Points on a hilly landscape, in no order, each with its height.
A ball rolls from a point to the lowest of its 2 nearest points, and stops where none of them is lower. Distance is the straight distance between rows; heights are no part of it.
Z62 h=87.7: [151 134 132 138 125 140 120 139  95 177 157  77 107 110 165 126 196 115
 106 139 166 170 119]
Z702 h=71.2: [ 80 125 135 157 138 140  94 134 137 159 139 172 160 140 117 131 147 101
 140 115 156 122  83]
Z437 h=44.0: [126 108 123 109 143  98 114 122 114  88 174 169 166 115  80  89  88 154
 174 123 110 138 110]
Z993 h=65.1: [ 90 154  95 109 123 176 128  88 150 106 115 115 121 126  84 141 115  93
 172  98 105  93 128]
Z565 h=84.8: [120 143 158 125 117 178 114 138 206  91  85 178 111 214  95 121  84 117
 122 184  92 117 107]
Z568 h=75.1: [146 134 112 101 108  70 166 124 105 138 145  85 161 156 146 137 114 137
  85 135  90 123 163]
Z236 h=64.6: [132 147 125 200 150 135  91 167 137 117  99 167 153  80 142 151 142 110
  84 145 108 185  94]
Z624 h=58.8: [202 130 104 124 122 147 103 169 128 142 123 130 138 140 145 144 114 109
  91 154 112 183 114]
Z262 h=31.8: [ 84 114 106 175 135 127 140 114 139 101 140 172 129 143  75  94 127 131
 114 163 105 105  86]
Z252 h=55.6: [ 86 142 128  87 155 111 128 120 106 137 122 132 119  92 220 200 185 105
 130  88 172 126 175]
Z453 h=76.9: [140 145 111 155  92 148 127  89 182 141 154 132 180 115 126 132 116 122
 114 160 172 127 132]
Z869 h=63.8: [123 138 142  91 172 141 148 108  99 124 100  90 110 119 146  61 150 126
 140  76 215 145 130]
Z164 h=71.5: [132 151 139 150 177 158 142 114 122 133 102 126 135 126 137  77 147  92
 141  55 186 138 137]
Z720 h=49.1: [135 136 111  46 140  80 150 124 116 135 128  95 175  93 126  89 116 197
 129 111 173 139 170]
Z345 h=69.2: [128 144 104 102  76 153 167 135 123 131 128  57 128 140 147 131 114 156
 153  92 135 155 118]
Z876 h=69.5: [207  97 140 168 140 119 104 138 144 100 159 147 113  88 139 128  88 125
 134 173 125 190 136]
Z820 h=63.3: [ 72 124  69 107 159 133 173 139 121 153 158  89 103  91 172 126 168 125
 151 119 143 151 138]
Z958 h=72.6: [105 140 134 145 128 233 106 127 186 124  82 158  72 138  72 127 133 105
 138 140 108  98 112]
Z296 h=71.9: [138 128 112 124 130  66 160 124 123 138 142 135 170 183 148 153 124  88
 121 142  86 122 112]
Z251 h=71.6: [145 134 121 146  99 143 128 119 155 130 128 100 185 147 138 129 133 141
 144 131 194 178  87]
Z511 h=62.3: [132 148  89 117 114 160 118 108 127  94 148 142 111 102 127 136  85  79
 141  87 103 105 162]
Z139 h=88.6: [117 111 150 198 104 151 117 107 201  98 112 206  83 118 166 153 122 114
 134 140  70 110 125]
Z425 h=81.1: [140 145 122 161  82 119 151 129 160 116 123 130 154 138 160 167 109 113
  59 171  91 141 119]
Z698 h=79.9: [132 121 143 189  84 140 129 143 131 134 167 109 102  95 125 132  90 129
 117 153 134 137 130]
Z949 h=80.6: [124 140 120  96  63 124 126 105 165 142 180 118 164 132 105 148 100 132
 139 166 149  88 139]
Z449 h=78.3: [163 130  94 120  86 126 183 118 145 103 125 106 134 166 127 125 115 151
  82 148  84 131 135]
Z144 h=65.2: [193 132 138 106 114 151 114  89 127 116 123 117 163 157 116 110 123 135
 126 100 189 140 126]
Z17 h=58.4: [138 132  69 117 151 142 154 114 126 145 164 122 125 115 138  95 164 110
 147 115 143 146 123]
Z244 h=66.9: [ 62 124 138 123 128 112 106 133 136 192 118 128 146 137 156 159 168 127
 117 121 194 105 108]
Z950 h=51.0: [204 149 130 110 138 108  88 224 121 143 138 101 143 100 118 129  98 123
 134 169  98 180 137]
Z955 h=80.4: [162  80 148 140 111 120 113 144 138 104 142 157 142 157 105 120 106 173
 155 179 105 171  69]
Z544 h=78.8: [122  99 115 146  84 158 135 115 215 117 153 152  88 129 148 136 106 141
 144 217 115 138 106]
Z446 h=73.9: [146 149 144 149  62 136 155 150 141 128 138  74 148 118 137 130  63 138
 127 128 147 156 141]
Z855 h=51.2: [147 109  96 118 176 118 134 131 100 113 152 151 142 139 104  70 128 133
 173 107 138 161 101]
Z477 h=26.8: [161 143 102 105 123  92 138 165 142 100 159 171 167 116 111 111  79 120
 119 203  69 148 131]
Z155 h=57.0: [178 143 130  80 111 112 113 130 128 120 143 129 187 110  96  88  85 167
 118 126 159 127 156]
Z691 h=82.7: [153 106 126 111  93 162 119 161 164 101 126 165 112 188 120 123  91 146
 135 171  83 146  81]
Z499 h=33.5: [103 145 108 103 102 104 150 190 125 137 170 137 119 129 114 126  86 106
 110 182  65 113 137]
Z871 h=59.1: [ 90 124 143  98 195 108 166  79 115 133  65 112 114 139 142 149 187 137
 100  85 168  60 190]
Z689 h=66.3: [ 87 132  71  69 127 122 192 144 122 140 133  76 127 125 162 120 136 167
 177 106 132 153 144]
Z680 h=29.0: [120  99 156  87 130  79 100 168  66 125 141 101 131 138 155 148 100 140
 168 117 140 160 111]
Z292 h=82.8: [ 87 133 125  76  81 120 114  94 123 115 164 100 142 129  89 144 103 154
 176 131 137  80 135]
Z602 h=70.2: [178 110  97 151 145 145 113 123 178 100 142 181 110  95 162 137 109  92
 127 184  80 171 125]
Z810 h=34.3: [192 139  80 111 141  92 150 142 146 130 166 121 176  94 124 117 118 121
 128 173 101 159 148]
Z828 h=40.5: [107 106 103 136 143  80 144 124  92 110 128 128 143 137  82  88 123 157
  87 141 102 125 110]
Z953 h=52.4: [ 68 145 182 152 152 126  91 117 116 142 105 147 129 130  91 148 108  90
 161  75 141  67 149]
Z331 h=76.6: [150  99 138 175  88 137 103 101 151  94 135 144 138 136 149 154 127 153
 137 168 156 171  78]
Z327 h=39.8: [108 142 143 123 132 102  84 147  86 137 145  94 142  88 183 180 129  98
 149 129 168 162 125]
Z705 h=63.7: [108 147 151 121 177 118 151  66 102 118  81  98 112 125 111 127 157  96
 145  51 146  77 181]
Z116 h=84.5: [160 133 125 186 111 126 145 109 132 143 135 143 152 125 150 146 180 121
  65 133 118 140 126]
Z88 h=85.3: [123 116 160 193  90 173 105 106 143 113 149 163  97 100 149 163 117 113
 135 119 115 116 127]
Z518 h=54.6: [ 93 113 136  93 175 122 144 156  99 152 100  98 110 130 179 113 152 138
 107 104 213 145 130]
Z606 h=43.6: [184 148 150  95 117 112  98 202 104 146 147 116 149  64 120 141 111 187
 164 191  64 145 118]
Z346 h=45.7: [ 79  95 135 109 177  71 159 136  72 128 117  99  89 154 165 132 152 146
 113 101 161 121 136]
Z19 h=84.6: [ 62 132 136  68 120 115 113 132 121 122  93  93 138 157  86 135  90 158
 163 111 152  87 122]
Z789 h=60.4: [114 162 129 140 102 126 127 136 119 157 121 132 138  97 203 171 208 118
 112  61 121 130 158]
Z377 h=75.5: [124 117  97 152 105 207 141 117 204 112 111 147  88 137 131 119 133 125
 139 146 119 130 104]
Z984 h=67.2: [118 154 138 104 130 176 125  61 150 139  97  94 139 125  38 152 142 101
 175 124 141  95 133]
Z762 h=81.7: [142 108 147 156 124 161  94 142  93 182 161 124  91 126 136 108 174 126
 111 121 166 124 107]
Z219 h=34.9: [214 138 119 111 139  92 153 167 115 161 153 116 178  73 117  94 135 196
 149 177  93 158 135]
Z802 h=56.5: [136 121 175 215 127 158  89 142 164 108  77 191 127 116 138 133 102 137
  87 122 119 163 113]
Z948 h=64.4: [131 145 139 143 127 125 144 115  74 134 116 120 106 139 192 163 162  98
 118  55 103 115 148]
Z804 h=76.0: [116 127 145 177 110 151 116 121 115 172 143 153 117 129 142 130 215 133
 142  91 142 103 107]
Z488 h=62.2: [ 87 132 124 113 114 132 112 127 111 153 103  91 137 137 137 129 148 144
  85 110 180 131 124]
Z541 h=45.4: [152 102 160 181 158 168 107 105 171  71  86 170  91 142 100 110  73 121
 116 110  99 143 126]
Z709 h=22.1: [112 101 121 152 119 134 145 116 162  56 100 173  80 140 103  96  90 153
  95 179  66 118 107]
Z896 h=37.8: [ 81 108 121 106 152  58 133 145  62 110 100 103 126 147 133 123 118 170
 118 107 127 149  97]
Z5 h=69.9: [117 144 173 142 139 181 101 101 160 153  72 141 116 134  19 161 145  98
 143 159 117  97 122]
Z715 h=44.3: [115 115 160 118 154 126  82 108  82 129 121 119 100 152  67 117 123 109
 144 101 143  78 135]
Z763 h=53.8: [ 84 107 159 124 192  88 161 128 102 151  79 117  97 177 139 149 151 117
 119  91 175  55 151]
Z344 h=34.0: [153  95 122 192 139 162 159 112 154  94  85 138  73 157  88  81 102 142
 107 126  98 132 107]
Z936 h=42.5: [138 135 103  74 146  79 157 149 107 152 136 109 186  66 124 104 141 220
 140 153 109 148 137]
Z826 h=68.6: [157 123 153 142 107 101 150 118 129 119 150 130 138 204  96 130  91 109
 145 141  89  89 115]
Z323 h=65.7: [186 125  73 107 105 179 126 111 162 101 150 167 112 129 146 140  90  98
 127 129  94 140 145]
Z430 h=64.7: [104 127 119 102 130  96 174 127 144 161 157 110 141 187  86 102 119 118
 155 153 110  72 120]
Z293 h=38.9: [157 106 149  51 153  77 118 169  52 142 160  78  84 101 175 127 143 141
 176 128 147 155 139]
Z651 h=57.9: [146 135 138  98 131  96 150 117  82 109 133  69 154  95 139  74 144 177
  94 119 187 168 154]
Z852 h=62.7: [105 152 130 172 107 139 134 136 107 131 102 160 101 126 137 148 171 111
 104  59  58  85 137]
Z531 h=92.8: [140 144 113 133 179 117 105 154  77 157 118  98 119  84 177 135 224 105
  79 131 126 169 137]
Z963 h=58.0: [100 147 133 140 137 126  94  99 111 122 143 170 136  98 135 150 130  82
 146  63 120  86 155]
Z879 h=59.7: [ 91 118 141 129 173 101 176 108 125 178 119  93 104 180  96 120 140  99
 150 114 153  54 155]
Z567 h=69.4: [106 158 158 161 121 136 114 138 116 174 107 125 142  98 128 116 192 144
  55  89 162 100 163]
Z208 h=49.2: [ 93 123 140  83 130 103 102 129  70 143 156 107  94 100 181 166 130 107
 120  97 155 108 166]
Z278 h=87.0: [101 126 175 167 115 173  99 134 213  97  80 222  82 163 123 143 130 112
 125 163  70  99 117]
Z983 h=35.6: [140  98 135 105 158 133  73 118  98  94 145 164 122 146  64 107  98 116
 142 118 107 101 131]

Where does a ball stop that starts at each point below?
Z948 -> Z680
Z531 -> Z680
Z144 -> Z477
Z624 -> Z477
Z425 -> Z763
Z446 -> Z983
Z651 -> Z477
